Each row is a point on a landscape with many valleys, with its height.
From any point a ball rolls to the lowest of the 2 points nearest to it. It stops when none of these is lower. Distance is the straight distance between rows; heights are no part of it.
Z_70: [ 11   0  11  17   7 -44  -5   6   2 -10   0  30  30 -21   6  26  11   7
 -15  19]  (h 1.35)
Z_614: [-12  13  14  44 -32 -31   2   3  -5  21  -2  16  35 -10   3   6  25  15
  -2  16]  (h 1.62)
Z_677: [  6   3   6  -2  -6 -17  -4  12   8   8  28  11  10  -9   2  -2  -6  -4
 -10 -13]  (h 2.15)
Z_797: [ 14   8   8  10 -23 -17  -8 -11   6 -14 -19  38 -11 -13  -9  10   8  -7
  -3   2]  (h 5.30)
Z_746: [  4 -13  16  14 -27  -4  -2 -33 -10   0 -24  -1   2  -8 -15 -29  19   7
  34  16]  (h 1.67)
Z_679: [  2  14 -14  11  12   3  21  15  11  22  33   1 -10  18   6   4 -10   1
   4 -18]  (h 2.00)
Z_165: [ -8   8 -12 -28  15   4  -5  10  24   8  -7   8 -25  -6  24  -3   1 -14
   6 -10]  (h 4.51)
Z_989: [ -5  10  -2   6   2 -11 -11 -12  -1 -24   5  36   8 -25  12  -5 -15  -8
 -13  40]  (h 2.81)
Z_865: [-26  13  -6   2   8  10  -1 -20   3   5  -1  10 -24  10  25 -23   4  -9
  32  20]  (h 6.23)
Z_588: [ -5   6  14   2  -7  -7 -17 -29  12 -17  38  22  -1 -14   5 -38 -36   5
  -2   5]  (h 2.61)
Z_280: [-19   7  23   8  -3 -17 -11 -11   1  -5   6   9 -10 -10  14 -13  10  -2
 -18  20]  (h 2.98)
Z_150: [ -1  10   2  -6  24 -21   2  30  -1   6   3   0  38 -10  16  54  14   1
 -29  -4]  (h 1.65)
Z_239: [  7   6 -19   5   2   9  -3 -21  28  -7   1  29 -27  -1  10 -19 -10 -11
  24   1]  (h 5.74)
Z_454: [ 12  -8   2  12 -16  13   2 -33  -4 -10 -31  -9 -10   5 -20 -23   7   6
  40   4]  (h 0.73)
Z_252: [  1 -11   4 -13  42   4  15   7  -4  20   5 -23  -5  20  -5   5   7   4
  -5  -1]  (h 6.71)
Z_205: [ 14 -31  -5 -14  14  19   6  -5 -11   5  11 -35   7   3 -24 -22 -17   8
   8 -17]  (h 6.99)
Z_736: [ 15 -10   8   9  17  -1   3   3 -15 -16  18 -13  16  -5 -16  10 -22   2
 -37   6]  (h 3.03)
Z_995: [  2  -5  -4 -28   7   0  -6  18  12   9 -13   3 -20   3   4   9  21  -3
   7 -22]  (h 4.31)
Z_74: [-10   5  13  33 -11 -33  12  -3  -6  22  -8  11   4   0   5   2  27  10
  12  16]  (h 2.03)
Z_845: [ 17  -2  -2  -3 -19 -14   2  20 -21   1 -27  -5  37 -14  -9  14  18   9
  -2  17]  (h 0.97)
Z_340: [-20   7 -26 -16 -10  20  -8  -5   1   4   3   0  -1   4  25 -16  -5  -1
  42  -4]  (h 4.72)
Z_813: [-41   5  19  -8  10  -3 -13   3   3  -6   7 -10  -8  -1  20   4   8  -8
 -29  15]  (h 3.09)
Z_973: [-11  -3  16  -9  -6  -6 -14   9  23  -5  21 -10 -27   8  -3   0 -12  -3
 -25 -37]  (h 2.99)
Z_57: [-15   1  19   1   1 -13  -3  -5 -11  -8 -27  -8  -7   7  -1  13  29   1
  -6  30]  (h 1.30)
Z_939: [  1  -3  25   9  -7 -47  -8   9  16   4  38  16  11 -19   0 -10   0   5
 -21  -7]  (h 2.37)
Z_658: [ -6   6  11  -2   4  -9 -10  -7 -11 -18 -10  14   5 -14  13   1   4  -5
 -11  39]  (h 2.88)
Z_186: [ 18   0  13   2 -18 -32 -14   9  -5  -5 -11  25  21 -31  -3  12  16  -1
 -17  11]  (h 1.50)
Z_203: [ 17   5  -8  14  12  -4   3   3 -16 -32  -1  18  28 -12  -5  32 -10  -5
 -23  30]  (h 3.22)
Z_921: [ 13  -3 -16   4 -10  32   0 -15  -9 -17 -29  -9 -15  15 -11  -8  -2  -6
  27   0]  (h 1.89)
Z_851: [  2  -8  12  -8  14 -20   3  13  -8   8  -7 -13   4   0   1  27  25  -4
 -16  -1]  (h 1.34)
Z_112: [-10   3   9   6 -43  15  -8   0  -7  -5   3  -5   5  -6   2 -13  -1   5
   3  -5]  (h 2.19)
Z_623: [ 16  14  -8  13 -10   3  16  -4 -16  -1 -42   3  -3  10 -15  17  12   3
  26  25]  (h 3.11)
Z_707: [  1 -11  14 -11 -14  -5 -18  -9  20 -12  20  -2 -19  -4  -5 -20 -13  -6
 -17 -19]  (h 2.77)
Z_674: [ 17  -4   0   5  -4  -5  -7 -13  17 -19  -6  32 -26  -8 -11  -9  -8 -12
  11  -5]  (h 5.51)
Z_811: [  2  14  -8  13 -13  28  14  -4 -12  -8 -28  -7 -14  26 -10  15  11   3
  26  14]  (h 2.84)
Z_354: [ -2  10  10  46  10 -52  -6  -1   5  -5  14  30  44 -13   4  31   8   4
  -7  15]  (h 1.18)
Z_938: [ 28 -17 -18 -19  25  11   4 -12  -1  -5  -9   1  -7   3  -3 -15  -9  -6
  27   6]  (h 7.42)
Z_3: [ 22   5  -7  20   4  -1  13  17   1   0   6  13   5   8 -13  25 -12  -5
 -14  -5]  (h 3.55)
Z_409: [ 25 -22 -19 -19  29  19   1 -24   4 -17   1  -5 -12  -6  -8 -16 -29 -15
   0   0]  (h 7.52)
Z_155: [-22   8 -33  -7   0  38   6 -10   0  12  -6 -15 -11  24  17 -11  -9   8
  46 -11]  (h 5.02)
Z_775: [-14   9  -6 -23  -4   3 -21  -7  19 -15 -13  23 -21  -6  30  -9   6 -10
  11   2]  (h 4.66)
Z_387: [ -7  -2   0  -7   8  20  -7   2  19  -7  25 -12 -23   8   1  -8 -33  -5
 -36 -25]  (h 2.75)
Z_912: [ -8  -6 -13  -9  12  36  -4 -17   8 -16  -8 -19 -26  14   5 -20 -14 -12
   9  -8]  (h 4.22)
Z_315: [ -8  24 -33 -42  22  30  17  16 -13  20 -13 -12  10  11  14  20   1  -1
  15   4]  (h 4.17)
Z_853: [ 17 -14 -16 -12  15  12 -10 -22  19 -17  14   9 -16 -16   1 -30 -36 -13
   5  -4]  (h 7.59)
Z_755: [  8   7 -10   5   3  -9  11  32  -7  15  12  -6  35  -4   1  37  14   7
 -13 -11]  (h 1.88)
Z_817: [  2   2   0 -15  36 -23   0  22   3   2 -10   3  17  -3  20  39  20  -6
 -13   7]  (h 1.54)
Z_561: [  5  -5   5   2 -16  -8 -11  -7   2   1  35  10  15  -7   4 -27 -24   0
   1  -6]  (h 2.40)
Z_683: [  4   1   8   4 -54   8 -10   3  13  -5   1  -3  -6  -1 -21  -9  -3   9
   4 -41]  (h 4.09)
Z_171: [  9 -22  12  16   3  -9  11  16   3  20  11 -26  -6  13 -34   7   6  12
 -19 -22]  (h 2.09)
Z_374: [ 26  -8   0  13  33 -16  22  14   8  -2  -1  -1   1   6 -17  32  -3  -6
 -23 -14]  (h 3.77)
Z_299: [  2   5  17  41 -19 -53  -6   1   2   5  19  35  38 -28  -7  14   8   9
 -16   3]  (h 0.95)
Z_902: [-23 -18  10 -14 -10  10 -13   1 -12  13   1 -31  -7   5  -3 -15  12   7
   6 -11]  (h 1.59)
Z_705: [ -9  12 -14 -10  17  14   4   1  37   7  29  -6 -26  14  20 -13 -38  -5
 -18 -27]  (h 2.54)
Z_997: [  7 -18   5  -3  30  -2  13 -12  -8  11  -2 -19 -15  13  -2  -9  12   3
  19  13]  (h 6.56)
Z_306: [  1  -3  16   2 -38 -12 -13  -5 -12  -5   0   8  21 -20  -7 -15   4   6
  -3   9]  (h 1.82)
Z_45: [ 27  -1 -13   5   1   1  10  -2 -10 -13   2  23  12 -11 -14  13 -16  -4
  -5  14]  (h 3.35)
Z_821: [-26   4  -1  -1   2  32  -7 -11   3 -17   2 -26 -30  12   3  -7 -21 -11
 -17  -4]  (h 3.95)
Z_778: [ -6  14  -5   1 -13   4  18  36 -24  24  -7 -17  34   5   0  40  19  14
 -10  -4]  (h 2.21)
Z_32: [  1  15 -35 -35  19  38  13  11  -5  18   2 -10  14  -5  19   3 -16   1
   4 -12]  (h 4.34)
Z_738: [  8  -7  10  24 -17  -7   9 -10 -15   8 -35   0   1   6 -14  -5  22  13
  22  20]  (h 2.36)
Z_260: [ -3  12  14  45 -37 -44   1  11  -4   0  -6  21  50 -24  -1  24  19  14
 -18   7]  (h 1.24)
Z_290: [ -6  21 -23 -14  14  21  17  13  -5  16 -20  -6  -2  13  12  12   9  -2
  32   6]  (h 3.85)
Z_420: [-22   7   3   4 -32  28 -19 -14   9 -10   2  -2  -8   4   9 -22  -7   2
  21 -18]  (h 2.72)
Z_621: [  9  -9  14  17  11 -21  -2  -6 -11 -25   7  10  23  -7 -14  23  -7   0
 -30  22]  (h 3.14)
Z_646: [-18  19 -28   3  10  25   6 -15  23   5   2  16 -28   9  30 -17 -16 -14
  23   4]  (h 6.00)
Z_716: [ 17  -5  -3 -20  16  -7   4   2 -18   2 -26  -8   4  -4   4   7  17  -4
  12  37]  (h 0.88)
Z_276: [  7 -20   8  -2 -11   9   6  13  -7  14  -4 -28  -8  11 -30   4   4   6
  -8 -35]  (h 2.65)
Z_554: [ 21   4 -20 -32  25  12  10  21  14   7  -6   6 -12   0   1  20   7  -8
  -4 -24]  (h 4.10)
Z_582: [-25 -17  32  -5   2 -21  -5   3 -19   2 -12 -29   2  -4  -2   6  25   6
 -16  22]  (h 1.58)
Z_729: [ 13   0   2   3 -23 -20  -2  19   2   3  -3  12  14 -14  -9  11   7   2
 -12 -12]  (h 1.81)
Z_291: [ -8  -2   8   4  15  -4  -1 -20  -7   5  -8   2 -12   4  12 -15  12  -7
  24  28]  (h 6.40)
Z_170: [ -8   0  34  -2 -20 -26 -21  -3  19  -2  30   8  -7  -9   5 -25 -11   8
 -22 -18]  (h 2.55)
Z_772: [ -6 -13  16  -2   9 -18   0  15  -4  16  13 -18   3   7  -9   6  11   4
 -17 -19]  (h 1.66)
Z_369: [-12  -4   2   5  -3  11   3   3  -1  17  11 -14  -9  17   0 -11   5   6
  10 -10]  (h 1.00)
Z_657: [ 15  -5   7  10 -46 -25  -3   3 -25  -1 -24   2  34 -21 -16  -8  15  14
  -1  13]  (h 1.43)
Z_148: [-21  -3   2  11 -50  18 -19  -5  12  -4  15  -4  -3   4  -6 -24 -13  16
  12 -40]  (h 3.37)
Z_56: [ -7  14   3   7   1 -10 -16 -17  14 -23  24  41   3 -15  16 -24 -26 -12
 -11  23]  (h 2.74)
Z_224: [ 23 -31 -15 -11  12  15   5 -16   3   8  -1 -16  -1   8 -17 -25  -7  -4
  30 -18]  (h 7.22)
Z_986: [ -6  -3   5 -14  26  -7  -1  -3 -13  -4 -16 -13 -12   7  12  15  18   0
  -2  30]  (h 1.03)
Z_82: [ -7  15 -14  10   3  22  12   4  -5   8 -11   5 -12  13  13   6   4  -1
  19  17]  (h 3.47)
Z_496: [  1   0  15   4 -27   2 -16 -18  -1 -19 -30  16 -16  -1  -7 -11  14  -5
   7   8]  (h 5.06)
Z_596: [ -1   6 -14   9   6  21  25  11  -5  28  24 -12   2  26  -6   0   0  13
  16 -20]  (h 1.60)
Z_726: [ -9  24 -25  -5  20  20  21  15  24  20  26  -1 -14  18  16  -5 -25  -5
 -12 -28]  (h 2.30)
Z_207: [-16   8 -26 -11  14  40   8  -3   2   5  -7 -15 -16  20   2  -8 -10  -6
  16 -11]  (h 4.56)
Z_39: [-12 -20  20 -21  -2   1 -10   0 -29   3 -13 -40   2   5 -13  -6  18  11
  -5  16]  (h 1.87)
Z_809: [ 22  -1  -8 -12  43 -14  13  11  16  10  10  14 -12   2  -2  19   2  -9
 -11 -12]  (h 3.94)
Z_667: [ -9   3  -9  14  -8  40   9  -1  -4 -11   5 -18 -12  14 -10  -3 -22  -3
 -14  -8]  (h 3.70)
Z_499: [ 12  -8   8   0  11 -30   6   4 -22   0 -20  -8  27  -8   4  22  22   7
   2  30]  (h 0.62)
Z_17: [-14  12  11  -3 -18   8 -20 -25  20 -20 -20  24 -29  -6  14 -19   6 -11
  14   5]  (h 4.83)
Z_955: [  7  -7   1 -10  10  10   2  13  -4  -7  18 -10  -1   2 -10   5 -21  -1
 -36 -14]  (h 2.92)
Z_895: [-10   7 -22 -26   5  23  -1   4  -7   8  10  -4  13  -9  23 -13 -13  -4
  18   1]  (h 4.48)
Z_69: [  9 -17   4 -29  28  13  11  10 -13  12  13 -34  10  13 -16  -4  -4   5
  -7 -19]  (h 6.83)
Z_837: [ -6  -6   1  12 -19  27   5  12  -8   1   2 -25  -6  16 -32  -1 -14   9
  -6 -29]  (h 3.24)

Where does a ball stop that starts at each point below?
Z_155 | Z_851
Z_148 | Z_499
Z_865 | Z_369
Z_775 | Z_369
Z_409 | Z_369
Z_973 | Z_369
